Each row is a point on a landscape with many valleys, with its height.
From any point a ball rolls to the lowest of the 2 points nearest to it. It stops when none of these is lower. Distance is the straight distance between rows; heights are no part of it.
dapi: [107 127 130 140  97 215 166 117  96 142 193 138  99 155 197 111  82 132
 155 131 121 152 129 119 115 119 177 104 129  94]  height 227
lesa: [159 120  81  79 116 137 131 140 173 132 108 151  86 129 158 101 144 154
 112 134 138  74 152 143 182 162 115 129 142 126]  height 310
lon: [188 112 114  71 150  86 159 161 143  51 116 106 177 103 100 165 119 115
 115 128 112 145 104 114 115 127  87 104 162 144]  height 225
tun: [126  73 111 120  93  86 164 168 118  92 125 105 166 100 145 143 152  91
 107 110 108 152  98 105  84  84  95  94  93 112]  height 555
sef: [ 75 168 127 193 138 124 124  92 131 196 117 207 111  87 156 100 163 125
 107  99 152 102 157 136 143 102 139 115 116 140]  height 455
Tasu: [135 163 117 103 148 107 139  92 173 135  99 157  83 159  99 102 136 165
 113 132 143 125 108 130 153 158 115 110 166 141]  height 453
vanos: [135 131 169 122 121 144  68 141 107 135 176 146 136  99 115 191 156  88
 160 154 122  73 160 126 136 144 179 191 134  87]  height 338
big: [117 136 169 182 115 134 117  68  55 149 138  92 182 103 152 127 109 106
 134 103 112 173 101 123  92  85 149 138 114 154]  height 340
gibeg: [123 132 170 147 138 133  88 114  70 143 145 100 187 120  95 154 122 119
 157 129 122 147 136 141 124 123 151 179 121 141]  height 354
mol: [111 118 178 164 122 184 154  82  73 120 167  79 166 117 168 131  63 150
 135 106  94 144 122 167 113 137 140 106 190 162]  height 228
kuvu: [122 110 176 172 135 156  99  92  39 135 181  73 206  81 124 131  92 135
 148 130 109 153 147 168 126 111 135 149 151 165]  height 223
lazo: [125 119 161 112 135 191 135  93 103 127 151 105 139 141 146 113  86 147
 141 113 106 105 136 151 146 151 142 111 186 148]  height 685
sas: [174 117 147 110 114 120 152  86 139  92 132  78 166 123 112 143  65 136
 125 105  85 153  89 151 127 132  97  92 208 183]  height 135
masaf: [154 115 101  81 105 167 119 174 138 132 134 158  81 140 175 137 146 132
 134 135 138  67 175 133 163 149 151 149 123  96]  height 466
femo: [109 164 112 167 138 123 139 120 138 181 108 200 100  81 152 124 178 140
 112 112 155  86 149 139 156 145 120 115 137 142]  height 449
fev: [140 161 158  99 103 125 161 116 148 107 122 150  67 200 149 172  81 160
 147 134 124 165  77 124  55 125 143 113 161 131]  height 474
niv: [128 149 170 123 111 131 157 102 121 117 115 120 101 176 139 178  73 141
 135 117 116 166  75 110  66 135 142 123 165 141]  height 464
Mikat: [164 125  61 111 126 112 142 149 172 139 102 135  46 127 158  76 161 151
 102 156 159  81 143 158 190 157 102 131 137 115]  height 292
dafo: [130 104 140 129 138 118  90 152 128 110 144 101 216 102  85 137 132 108
 138 115 129  97 145 145 142 140 119 155 107 146]  height 400
bedev: [110  73 132 138  73  88 148 152 123  91 147 112 154 105 160 149 133  65
 116 114  98 162  85 109  58  65 111  95  98 112]  height 557
bil: [ 92 102 133 167 107 138  97 140 126 139 141 155 110 136 167  94 166  70
 117 175 116 108 164 110 111  96 142 132  51  82]  height 211
toka: [129 143 152  83 150 209 139  85 124 113 162 121  94 140 150 114  75 162
 146  97 112 122 129 147 153 140 171 105 205 141]  height 667
seb: [166 132 160  71 150 150  91  95 125 118 106 137 110 108  74 142 106 153
 123 125 115  68 145 137 140 142 147 155 166 129]  height 498
Lekor: [178 105 133  65 138  76 169 120 157  73 128 101 187  89 106 169 104 121
 108 101 105 164  92 117 120 124  88  87 182 166]  height 148
der: [145 142 101 128 150  91 150 114 138 122  94  87 164 117  86 124 136 110
 112 100 115 165  85 108 119 139  99  98 129 167]  height 359
ven: [110 116 115  96 124 215 126 115 101 123 198 145 103 106 184 130 102 132
 163 100 130 111 167 133 158 137 183 126 183 109]  height 232
sibu: [120 148 123 146 144 136  92 101 143 170 107 172 113  80 141 127 175 142
 114  97 153  91 141 130 170 177 128 149 151 152]  height 439
Zak: [104 153 100 137 136 101 159 128 163 167 115 158  67 147 147  82 141 155
 102 149 157 124 125 145 139 134 107  94 120 126]  height 427
Fug: [123 107 104 107 115  63 184 159 140 103 116  99 150 101 130 157 149 104
 101  91 108 183  72  89  79 107 102  92 122 127]  height 551
guna: [103 133 155 129 134 104  99 160 149 119 123 163 108 147 103 157 168 114
 138 147 153 101 157 124 116 139 139 181  87 117]  height 196
zup: [137 118 143 111 149  87  86 196 141  76 122 110 171 135  65 155 152  87
 151 145 131 102 145 126 116 141 131 175  85 106]  height 175
Moguz: [ 79 189 145 139 139 145 168 116 138 147 168 205  78 139 147 145 112 163
 181 121 151 143 129 123 108 109 171 118 146 128]  height 126
Vef: [128  98  75 139 104 147 116 145 142 154 125 142 104  94 181  84 170 114
  88 117 143  68 151 146 180 167 116 119 111 121]  height 585
Pak: [126  97 129 117 129 107 107 203 141  68 132 111 168 139  86 140 165  79
 156 156 131 118 135 119 107 129 109 155  60 103]  height 193
riv: [129 102 149 163 123 143 123 104  98 128 139  86 218  96 127 113 109 113
 123 106 104 128 135 148 136 122 113 111 116 171]  height 601
gisos: [126 161 144 129 149 141 100  94 134 158 128 170 113 110 132 148 153 148
 131 106 141  98 156 125 152 153 147 158 158 148]  height 429
mabe: [134 100  95 140 158 115 131 173 138  97 112  85 228  76 120 115 150 109
 111 114 113 127 125 124 155 130  92  93  92 147]  height 353
daki: [144 145 177  96 141 168 128 109 112  90 129 136  94 170 118 162  77 131
 139 145 128 126 134 127 108 129 170 144 167 123]  height 448
Res: [118 119 102 183 145  86 132 134 145 123  88 112 140 108 126 107 168  79
  85 114 137 167 108  99 101  84 105  83  66 119]  height 403
Muvu: [136 130  81 136 122 138 124 126 155 170 105 160  96  98 160  83 176 133
  87 114 161  81 135 142 196 176 104 117 138 134]  height 589
luz: [156 160 129 107 134  74 152 109 167 108  82 128  98 171  84 147 124 135
 118 140 138 173  79 107 103 135 107 111 155 147]  height 441
veru: [124 103  95 176 149  98 114 146 144 112  93 107 146 113 138  81 177  65
  86 126 143 132 124 122 124  74 106  89  40 100]  height 397
mak: [174  92  94  75 110 110 164 159 152  79 106  98 127 170 131  95 102 144
 125 144 113 132 125 136 148 138  88 108 153 105]  height 513
segoz: [125 115 100 122 137  92 142 185 170 110  91 124  79 166 108 106 159 134
 118 165 167 129 129 118 116 123  86 143  98 111]  height 235
logas: [106 151 107 147 101 133 184 153 161 156 131 159  67 170 157 107 122 171
 134 148 136 153 116 134  97 107 122  97  85 104]  height 431
tuze: [122 133 153 133 152 136  66  87  38 176 141  74 196 104  95 135 120 143
 164 132 154 182 121 158 116  97 161 175 167 162]  height 352
Dip: [172 104 138  61 135 134 103 145 140  83 110 123 138 120  82 128  80 124
 118 149 127  58 158 151 138 150 109 138 145 122]  height 239
suzag: [ 90 158 131 152 104 215 159  93 106 146 191 151 101 148 189 114  90 153
 163 105 141 159 117 121 101 110 179  87 130 103]  height 203
Ded: [121 159  93 125 141  87 170 114 185 157 114 148  71 156 126  75 141 164
 104 161 151 136 102 143 167 148 100  90 149 128]  height 436
gal: [113  78 138 159  95 131 131 138 107 112 134 111 177 132 149 132 119  91
 124 117  99 135 118 113  96 113 126 108  94 131]  height 562
bip: [149 157  83 141 161  79 155  93 146 142  94  84 146 109  85 102 149 117
 101 105 124 182  70 103 143 152  88  69 129 179]  height 369
rati: [107  84 110 139 103 139  90 151 122 142 130 137 142 103 157 103 174  96
 106 129 131  65 163 132 164 147 132 134 104 112]  height 580
nam: [148 161  83 127 125 123 143 118 178 167 107 178  64 101 159  95 161 162
 104 136 152  91 125 146 198 166 113 106 175 140]  height 593
keges: [127 132  91 151 139  73 183 195 188 109  87 129  57 167 115 118 150 138
 125 164 171 137 112 113 111 105  72 131 106 102]  height 253
zibuv: [136  90 143 118 136 165 125 116 121 115 140 105 174 135 135 110  82 141
 131 124 117  86 151 166 157 146 118 107 172 153]  height 695
Fegi: [131 136 110 139 153 112 128 102 118 145  97  86 191  94  96 105 143 115
 110  89 111 162 101 116 142 137 107 104 101 171]  height 349
nema: [127  87  59 137 113 114 140 134 141 138 103  94 135 127 144  62 135 124
  82 121 125 129 116 131 161 129  82  70  96 107]  height 290
selu: [116  98 129 150 125 151  89 126 115 145 131 118 172  68 139 112 169 106
 111  98 131  68 149 147 178 162 120 143 115 135]  height 586
Zusov: [136 111  63 129 117 120 160 161 158 155 113 129  61 138 177  75 155 151
  92 146 149 114 145 152 176 141  97 118 107 105]  height 281
mekud: [ 82 204 151 118 148 138 159 134 133 117 165 221  73 142 135 166 121 145
 184 120 163 136 155 116 107 107 184 146 154 124]  height 77
filuk: [122 141 144 126 108  96 179  68 130 151 119 109 122 142 130 142  98 140
 115  84 100 186  49 127  85 138 120  98 170 153]  height 457
gamir: [111 153 207 117 157 161  98 117  97 117 161 153 106 148 106 188 109 121
 165 157 127 133 154 117 100 129 200 199 145 105]  height 391
zekiv: [111 103 143 160 134 135 100  98  90 151 141  87 208  78 128  92 138 104
 113  99 108 108 144 141 144 124 125 125 103 153]  height 597
masin: [133  82 108 148 142 122 119 174 124  96 140 104 222  85 100 102 149  85
 110 118 121 103 138 122 141 118 103 107  75 138]  height 364
kibu: [135 181 125 136 155  83  78 125 118 190  98 154 142  78  68 142 183 134
 128 118 182 134 134 138 147 142 134 206 127 154]  height 305
dibok: [169 149 104  89 176  95  93  84 140 139  93  82 189  91  57 105 143 126
 119 105 121 132 124 138 173 141 109 139 137 182]  height 396
Gatuz: [ 96 143 168 136 148 126  43  98  59 194 159 132 158  94  97 159 138 130
 168 154 156 164 127 133 119 105 181 222 150 117]  height 365
tuf: [105 124 190 178  92 133 136  73  62 135 156  96 156 103 166 157  83 106
 128 107  84 172  84 118  68  93 168 135 138 136]  height 333
gorim: [155 164  98 106 182  85 115  93 164 134  80  93 152  98  53  97 144 133
 112 115 133 149 105 117 176 163 109 127 143 180]  height 387
giv: [166 120 159 140 137 148 137  75 105 100 138  73 170 118 121 132  47 147
 123 108  84 146 104 171 119 136 101 112 215 185]  height 176
famil: [150  80  93 119  74 123 168 183 127 100 128  98 133 158 169 117 105 135
 122 146 100 136 124 127 131 115  77  95 115  94]  height 257
vupo: [148 175 130 166 132 121  31 132 105 171 129 156 147  67 117 204 175 117
 150 133 151  91 155 117 146 151 152 199 143 102]  height 316
Boke: [147 125  83 115 117  83 173 149 171 120  99 102  93 168 118 112 127 139
 116 144 136 162  84 114 106 136  78  88 144 112]  height 535
Kar: [114 142 192 160 122 148 131 120  87 106 160 141 109 170 143 179 105 106
 164 147 121 160 115 102  71 131 176 157 124 123]  height 304
lega: [115 134 104 179 134  90 144 112 143 139  92 117 123 126 115  98 158 102
  81 112 145 165 106 115 108 110  94  86  86 144]  height 409
tel: [134 153 147 165 124 131  59 151 121 163 155 176 126  86 131 202 185  92
 152 148 141  79 162 117 140 149 164 200 125  99]  height 323
Mepa: [160 123 132  91 147  89  93 165 160  80 106 110 154 141  55 143 145 110
 124 140 140  92 143 122 110 140 121 166 101 112]  height 194
sut: [ 82 158 134 150 121 132 167 135 150 148 132 181  73 166 150 123 139 154
 138 142 154 133 137 125 103 113 144 120 102 121]  height 421
Puba: [163 110  89  89 117 106 149 146 172 119  89 113  89 181 126  97 113 151
 115 149 128 135 106 127 153 145  84 103 153 109]  height 525
Nenim: [120 100 155 126  81 195 150 162  94 110 184 139 118 166 191 128  91  92
 170 170 106 133 137 113 110 123 176 128 106  95]  height 312
zif: [134  90 106 131  77 102 160 198 143 105 108 105  81 178 155 127 142 128
 138 161 118 146 128 101 104  95  86 136  88  78]  height 234
Kunan: [142  89  61 154  93 115 154 145 144 155 106 101 105 133 160  69 120 144
  77 124 108 140 136 137 140 103  76  70  82  78]  height 272
vipa: [146 166 157  66 148 209 129  88 123  91 152 172  50 159 118 135  69 159
 153 115 134 123 132 123 106 118 176 124 184 125]  height 611
vavob: [104  98 110 160 127 107  81 150 138 125 113 126 153  99 125  97 178  61
  97 129 129 103 148 127 123 101 122 118  35 103]  height 386
vam: [148 115 182 143 134 163 150  97  96 103 148  81 166 129 145 139  44 145
 131 117  97 139 119 171 114 124 133 109 204 173]  height 207
zikuv: [138 154 183 118 156 125  67 115  96 143 142 138 127 131  80 184 111 124
 147 143 134 118 151 132 113 123 193 216 141 111]  height 370
Betus: [152 161 148  80 116 149 170 138 154  96 119 157  60 209 141 151  85 167
 151 146 132 155 101 120  82 115 134 113 143 120]  height 491
balu: [103 188 153 115 149 120 134 144 137 124 138 213  76 132 121 179 139 142
 160 145 169 103 162 121 120 119 175 175 131 124]  height 137
dagev: [168 117 178  89 136 158 126 116 117  83 116 125 130 168 105 141  54 129
 138 139 111 104 124 141 106 134 138 133 163 136]  height 473
gezat: [143  98  86 132 130 124 151 123 140 111 123  85 209 100 130  83 113 134
  99  95 108 126 120 130 155 142  69  61 140 159]  height 339
Saz: [148 104  96  94 108  69 186 157 167 109 109  97 116 138 126 149 150 116
 112 116 111 171  75 100  95 126  83  91 158 119]  height 544
gos: [163 105 109  61 117 137 124 144 151 105 102 135 101 153 133 102 110 149
 118 143 128  81 158 154 167 158 115 147 144 106]  height 303
nebal: [167 120 140  68 142 114  86 146 142  86 113 119 157 118  57 146 109 122
 125 128 134  69 149 135 125 147 124 164 121 118]  height 213
zadu: [137 106 109 116 101 137 163 110 133 134 117 110 137 168 151 105 100 150
 115 119 101 140  96 127 138 154  99  78 158 130]  height 626
zuno: [119 131 112 137 152  88  91 148 132 138 106 108 174  93  76 120 178  94
 110 113 145 138 129 123 137 127 128 162  64 148]  height 296
gupal: [ 77 169 174 157 148 137 124 117  94 148 160 182 107 127 126 171 144 129
 159 134 145 139 151 108 118 130 182 172 112 122]  height 395
mesog: [ 72 146 140 160 160 216 100  57  72 159 176 115 121  65 175 139 126 160
 155  94 120 133 155 130 147 122 174 129 179 136]  height 390
gusol: [ 78 185 162 156 151 139  97 112  90 169 162 193 118  91 131 196 142 131
 176 144 136 143 151 108 124 116 200 199 132 126]  height 382
Gaki: [125 118  93 130 169  86 121 171 172 104  89 120 123 113  79 114 187 111
 105 134 160 116 123 130 140 139  98 150  77 126]  height 278
tok: [138 142 178 119 141 113  75 125  99 126 136 114 161 142  67 163 116 111
 160 143 129 141 143 128 114 127 167 205 119 125]  height 361
far: [143 160  70 107 106 143 189 126 182 170 139 155  44 161 156  82 122 194
 124 148 123 145 112 163 164 148 122  84 137 109]  height 605
seno: [109 130 191 144 119 120 122 149 105  98 142 145 114 187 116 184 124  98
 165 173 124 153 125 108  72 130 170 167  91 110]  height 283
tage: [107 138  98 164 171  92 118 144 146 122  94 121 138 105  86 113 188  94
 100 128 152 133 116 125 137 139 106 141  62 135]  height 288
zuz: [ 81 159 156 161 133 116 136 124 120 146 137 176 106 153 137 144 146 131
 143 133 143 128 141 109 108 124 155 147  97 132]  height 407
lobir: [117 164 155 123 141  97 106 141 144 135 112 184 105 139  98 167 157 143
 142 137 152 107 159 128 120 140 151 184 125 131]  height 173
zuzuk: [ 92 125 175 145 117 124 103 149 114 114 148 146 133 163 111 148 152  81
 156 177 123 129 142 104  93 132 157 172  70  94]  height 261
zurik: [139 153 164 123 106 106 160  67 125 131 133 115 104 164 128 167  89 150
 116  98 112 187  51 123  81 134 138 122 186 161]  height 460
piz: [ 99 101 104 160 101 130 123 136 132 154 126 146 104 148 178  88 150 114
 105 149 125 120 142 117 116  85 126  99  56  97]  height 240
kun: [132  90  72 130 138 117 147 139 143 125 106  91 179 106 122  60 142 115
  82 107 120 117 122 135 170 148  76  81 129 141]  height 313
filin: [132 151 156 131 146 128  72 104 114 163 129 141 145 100 108 157 158 143
 144 107 140 116 157 133 154 151 160 193 141 140]  height 417
nikit: [109 136 128 130 139  86 125 181 163 106  98 151  84 163 107 141 175 114
 129 173 170 107 153 116 110 126 118 165  73 111]  height 214
vome: [123 107  83 132  91 139 167 181 152 145 140 130  50 151 190  97 142 155
 131 148 114 116 172 130 159 117 123 130  66  84]  height 450
kimel: [109  70 121 123 109 146 111 161 121 125 138 125 167 127 143 102 140  98
 118 139 122  83 161 136 154 142 118 132  92 119]  height 575
Sug: [146 159 163  56 156 192 107  97 126  90 136 171  50 113  94 158  79 155
 142 134 134  96 139 112 116 122 180 148 177 126]  height 569
Pefev: [ 88  91 143 154 106 130 103 148 115 118 144 154 134 136 136 118 162  66
 144 170 113 110 151 110 104 114 141 146  54 100]  height 236
Kebod: [121  64 127 126 103 104 119 209 125  82 146 119 156 147 116 135 148  81
 148 175 113 120 140 103 107 103 101 141  65  91]  height 210
Komem: [100 138 109 156 134 103 148 113 146 143 104 141 104 156 125  93 144 134
 105 130 150 141 107 122 124 136 109 102  99 137]  height 418
Gafov: [114  75 111 162 126 126  92 149 130 116 125 117 190  84 137  78 154  73
  97 127 118  93 145 131 147  96 114 102  61 119]  height 376
tokob: [ 65 153 143 139 147 208 113  69  80 142 200 144 105  79 168 145 121 138
 162  85 130 135 149 111 129 119 183 127 172 128]  height 347
dusi: [104 128 126 111 114 211 141 122 110 130 193 150  97 146 187 123 105 131
 169 119 139 124 149 113 140 125 180 128 144 102]  height 262
nisut: [140  94  88 117 142  91 144 181 156  84  86  92 152 137  94 116 160 102
 117 145 147 126 127 119 130 131  82 130  92 107]  height 260
midid: [147  75 129  99  93 159 148 184 114  86 153 116 132 183 167 141  75 128
 144 155 104 114 145 140 130 124 130 123 128 108]  height 282
vovam: [147  98 127 119 138 131 112 152 128  90 141 101 217 106  94 117 105 126
 125 113 123  96 152 153 148 142  99 123 132 148]  height 392
fesen: [138 122  87 100  95 151 142 182 147 138 152 146  61 148 184 117 144 135
 144 149 132  90 173 123 169 139 142 142  91  91]  height 458
las: [159 125 120 104 145 107  82 156 132 128 125  93 203  73  72 127 156 113
 119  97 133  81 150 153 159 142 129 167 120 139]  height 405
gel: [130  97  88 161  83 124 143 146 135 158 116 114 104 149 182  90 131 123
  91 141 115 139 130 128 114  91  98  88  74  85]  height 259
tas: [159  84  80 124  71  98 186 203 132 112 105  92  90 163 155 127 133 148
 133 140  95 155 115 114 115 105  66 113 113  72]  height 244
viruz: [118 129  73 150 117 124 159 154 149 178 116 143  57 131 180  64 150 137
  84 147 141 121 153 157 168 102 101 101  69  82]  height 270
Mar: [ 73 146 147 165 158 174  81  39  65 178 154 123 129  67 166 138 145 169
 139  96 115 144 158 137 143 110 160 136 157 139]  height 426
Vab: [154  94 102  93 140  91 139 201 155  58 100  92 170 133  94 140 158 112
 129 145 131 139 125 106 110 120  82 115 113 108]  height 276
fuz: [102 127 177 165  97 143 146  95  97 132 148 120 132 150 169 151  93 127
 132 101 103 167  80 109  62 110 163 119 125 133]  height 327
tored: [141 151 125 135 121  80 169  72 148 154 107 112 113 148 104 140 120 139
 115  91 105 191  50 108 106 158 111  79 163 166]  height 454
fosiv: [158  98 125  98 107 112 146 142 137  80 108  97 149 163 123 142 103 122
 129 129 116 136 105 131 119 136  94 104 159 130]  height 500
merud: [ 96 175 174 150 140  98 150 141 129 121 120 176  91 173 101 163 141 133
 149 155 150 145 131 123  91 110 145 157 106 136]  height 420
rudo: [162 147 158  56 158 185 101  81 115 117 120 156  75  95  77 149  82 159
 130 131 110  62 140 133 134 146 156 146 183 142]  height 526
dud: [ 88 170 167 165 138 123  51 113  70 198 162 172 131  78 108 188 162 116
 167 149 146 143 153 118 127 102 178 224 131 123]  height 372
Foror: [135 119  85 143 174 111 142 128 131 129 103  72 202  75 109  91 153 100
  86  99 111 143 100 111 144 128  98  74  93 161]  height 337
Bofov: [100 115 165 163 144 172 105  69  57 145 158  79 167 103 144 117  90 151
 135 113 107 137 135 157 137 131 136 121 163 153]  height 195
ril: [139 164 105 135 133  49 165 103 182 137  96 114  99 149  94 135 136 136
 111 126 129 190  57 101 101 137  95  77 152 160]  height 452
kuf: [176  99 128  41 120 142 127 156 148  79 104 127 118 156 103 121  89 145
 114 158 119  67 154 148 151 135 120 133 149 110]  height 273
gagu: [118 138 161 161 130 137  85  79  51 154 130  79 182 115 114 135 117 137
 151 112 124 191 111 130 108 111 154 166 132 159]  height 345
Vozin: [105  92 119 161 127 149  98  96 111 160 131 111 195  80 139  75 149  99
  96 100 120  81 166 143 160 127 116 108 108 146]  height 592
gasel: [126  78 122 123  96 114 140 205 130  83 125 111 121 165 139 123 144 104
 149 168 117 140 140 107 112 110 102 141  91  94]  height 222
lof: [155 187 118 179 142 130  30 113 107 187 106 167 150  50 122 193 178 155
 144 118 156 101 147 125 163 140 139 176 176 128]  height 311
sume: [125  82 150 126  97 192 149 165  97 100 185 123 155 166 177 134  77 108
 157 163  99 119 139 131 127 116 145 123 133 102]  height 298
pirod: [ 87 148 169 166 100 143 150 105 107 124 152 158 102 178 158 163 111 120
 147 132 119 152  98 100  53 112 160 116 106 125]  height 319
bugi: [ 84 170 156 145 133 180 150  97 104 138 175 166  96 147 167 132  99 152
 166 103 140 158 118 107  96 117 176 115 135 123]  height 172
moneg: [139 183 117 167 146 100  60 113 117 202  97 168 137  52 104 174 175 154
 142 116 173 125 138 138 148 125 141 193 164 150]  height 308
Bez: [159 102 117 118 143 127 136 124 136  95 136  84 210 106 103 113  97 124
 117 102 108 123 130 132 155 138  78  90 154 168]  height 368
febam: [ 72 141 139 175 146 164  92  47  81 188 146 138 145  52 159 117 164 153
 120  87 125 113 160 127 154 119 148 125 142 142]  height 451
Zum: [130 187 147 137 136  74 168 116 160 121  89 149  84 180  94 148 123 149
 128 142 146 157  99 119  90 125 110 120 130 151]  height 434
kepa: [150 137 132  71 102 148 159 160 154  98 112 141  64 213 142 147  90 157
 146 146 125 129 133 121 103 121 137 122 128 100]  height 510
Dulum: [155 120 156 102 127 120 137 121 126  82 108 113 153 155 108 152  84 125
 131 123 112 132 112 136 110 141 114 117 162 152]  height 490
Susa: [145 116 100 106 123 105 161 105 160 125  97  94 139 152 122  96 110 136
 108 112 113 146  76 127 144 154  87  65 167 142]  height 633
vuge: [127 152 135 137 151  76  69 139 125 171 108 140 157 102  67 142 177 115
 130 116 155 133 146 130 131 133 136 204  83 153]  height 302
kav: [130 149 180 103 152 186 118 123 112 100 165 155 103 162 114 171  85 117
 168 148 125 127 158 121 103 130 209 165 158 103]  height 419
Tefa: [163  66 107 113  66 131 167 194 122  88 156 104 157 159 171 129  77 140
 126 157  96 128 146 139 153 113  86 104 126  98]  height 267
Vikes: [141 141 145  99 144 128 124 100 155 123 102 144 100 168 101 126 127 148
 122 132 134 112 127 129 144 152 120 133 145 145]  height 467
suk: [105 130 175 147 132 134  49 105  39 180 163  93 182 101  99 150 128 123
 175 150 159 182 121 140 111  93 179 205 141 141]  height 358
Vav: [ 96 133 140 114 143 225 117  94 103 117 197 121 105  97 162 139  97 142
 167 105 133 126 156 136 145 134 194 127 204 124]  height 286
Zer: [193 111 144  83 136 108 157 108 135  64 129  97 176  93  88 170  60 130
 110 111  99 163  97 137 112 113  90 109 191 174]  height 66
Gop: [ 85 161 123 190 146 133 102  58 106 202 120 169 131  59 146 119 160 145
 104  91 143 110 158 120 154 113 134 133 129 151]  height 463
likav: [103  93 130 145 100 148 140 137 115 122 143 124 152 149 155 108 116 108
 118 137 115 111 134 130 128 123 123 106 102 112]  height 568
dufit: [159 145 147  89 158 124 100  91 127 129 106 123 134 129  78 133 113 135
 135 115 129 109 135 134 144 148 131 163 156 148]  height 482
pefa: [104 119  92 168 115 126 133 153 149 164 122 155  67 135 190  79 157 115
  91 150 146 105 156 137 133  77 126 113  58  88]  height 258
gen: [156  93 112  93 131 149 119 139 149 109 127 106 172 129 125  88 101 138
 111 125 126  80 152 159 194 164  95 116 163 143]  height 702
Zige: [154 175  80 119 186  66 142  87 171 145  82  97 139 117  76  95 153 130
 103 123 128 175  94 110 176 160 110  99 134 181]  height 379
Rur: [110  81 155 160  85 112 128 123 107 105 143 121 171 105 174 147 115  67
 125 114  85 148 105 119  65  81 131  96  99 129]  height 559
Ridun: [146 155  78 108 109 135 162 135 183 176 126 174  52 122 171  81 149 181
 111 129 151 110 130 156 183 153 118  99 147 126]  height 598
Bas: [144 127 139 117 147 117  73 134 124 148 122 115 157  93  96 140 154 119
 129 106 138  75 158 140 148 163 141 180 124 128]  height 410
gik: [162 109  91 102 151  82 156 178 145  66 101  97 181 110 102 140 154 109
 114 117 118 153  99 105 116 128  87  91 132 140]  height 277
des: [154 150  93 117  99 141 182 111 174 174 127 154  72 175 149  88 118 193
 121 143 126 171  81 144 134 137 110  59 145 116]  height 613
Vip: [114 139  91 150  95 143 175 175 156 154 143 148  50 159 182 102 123 171
 131 144 126 136 147 136 125 103 124 106  71  81]  height 440
biz: [126 122  98 129  88 148 169 115 150 157 115 122 108 168 155  99 113 159
 116 121 117 159  84 128 125 147 108  68 136 111]  height 620
risek: [118 203 172 135 141  68 172 122 138 133  96 171  92 181  81 158 123 150
 147 143 146 165 111 125  79 110 140 146 132 155]  height 428
dil: [136 145 134  78 129 207 142 106 135 110 171 156  72 166 157 120  74 159
 156 112 131 122 126 133 128 133 162 113 186 117]  height 644

For each start below, name the point where the ball stops.
sef: piz
lega: Foror
Sug: Foror
midid: zup
vanos: nisut
Gop: ven
keges: mekud
dafo: piz
gen: piz
masaf: piz

Call two points neighbours if one is among the 2 nearest of the other. Go from one point of each pair to the other, from neighbour to neighbour, staying as low as possible. Name the highest point that can't be avoided.
zup and piz: lesa
ven and bil: Nenim
piz and Foror: gen
Zer and Bofov: mol
Bofov and nisut: gik
mekud and ven: dusi
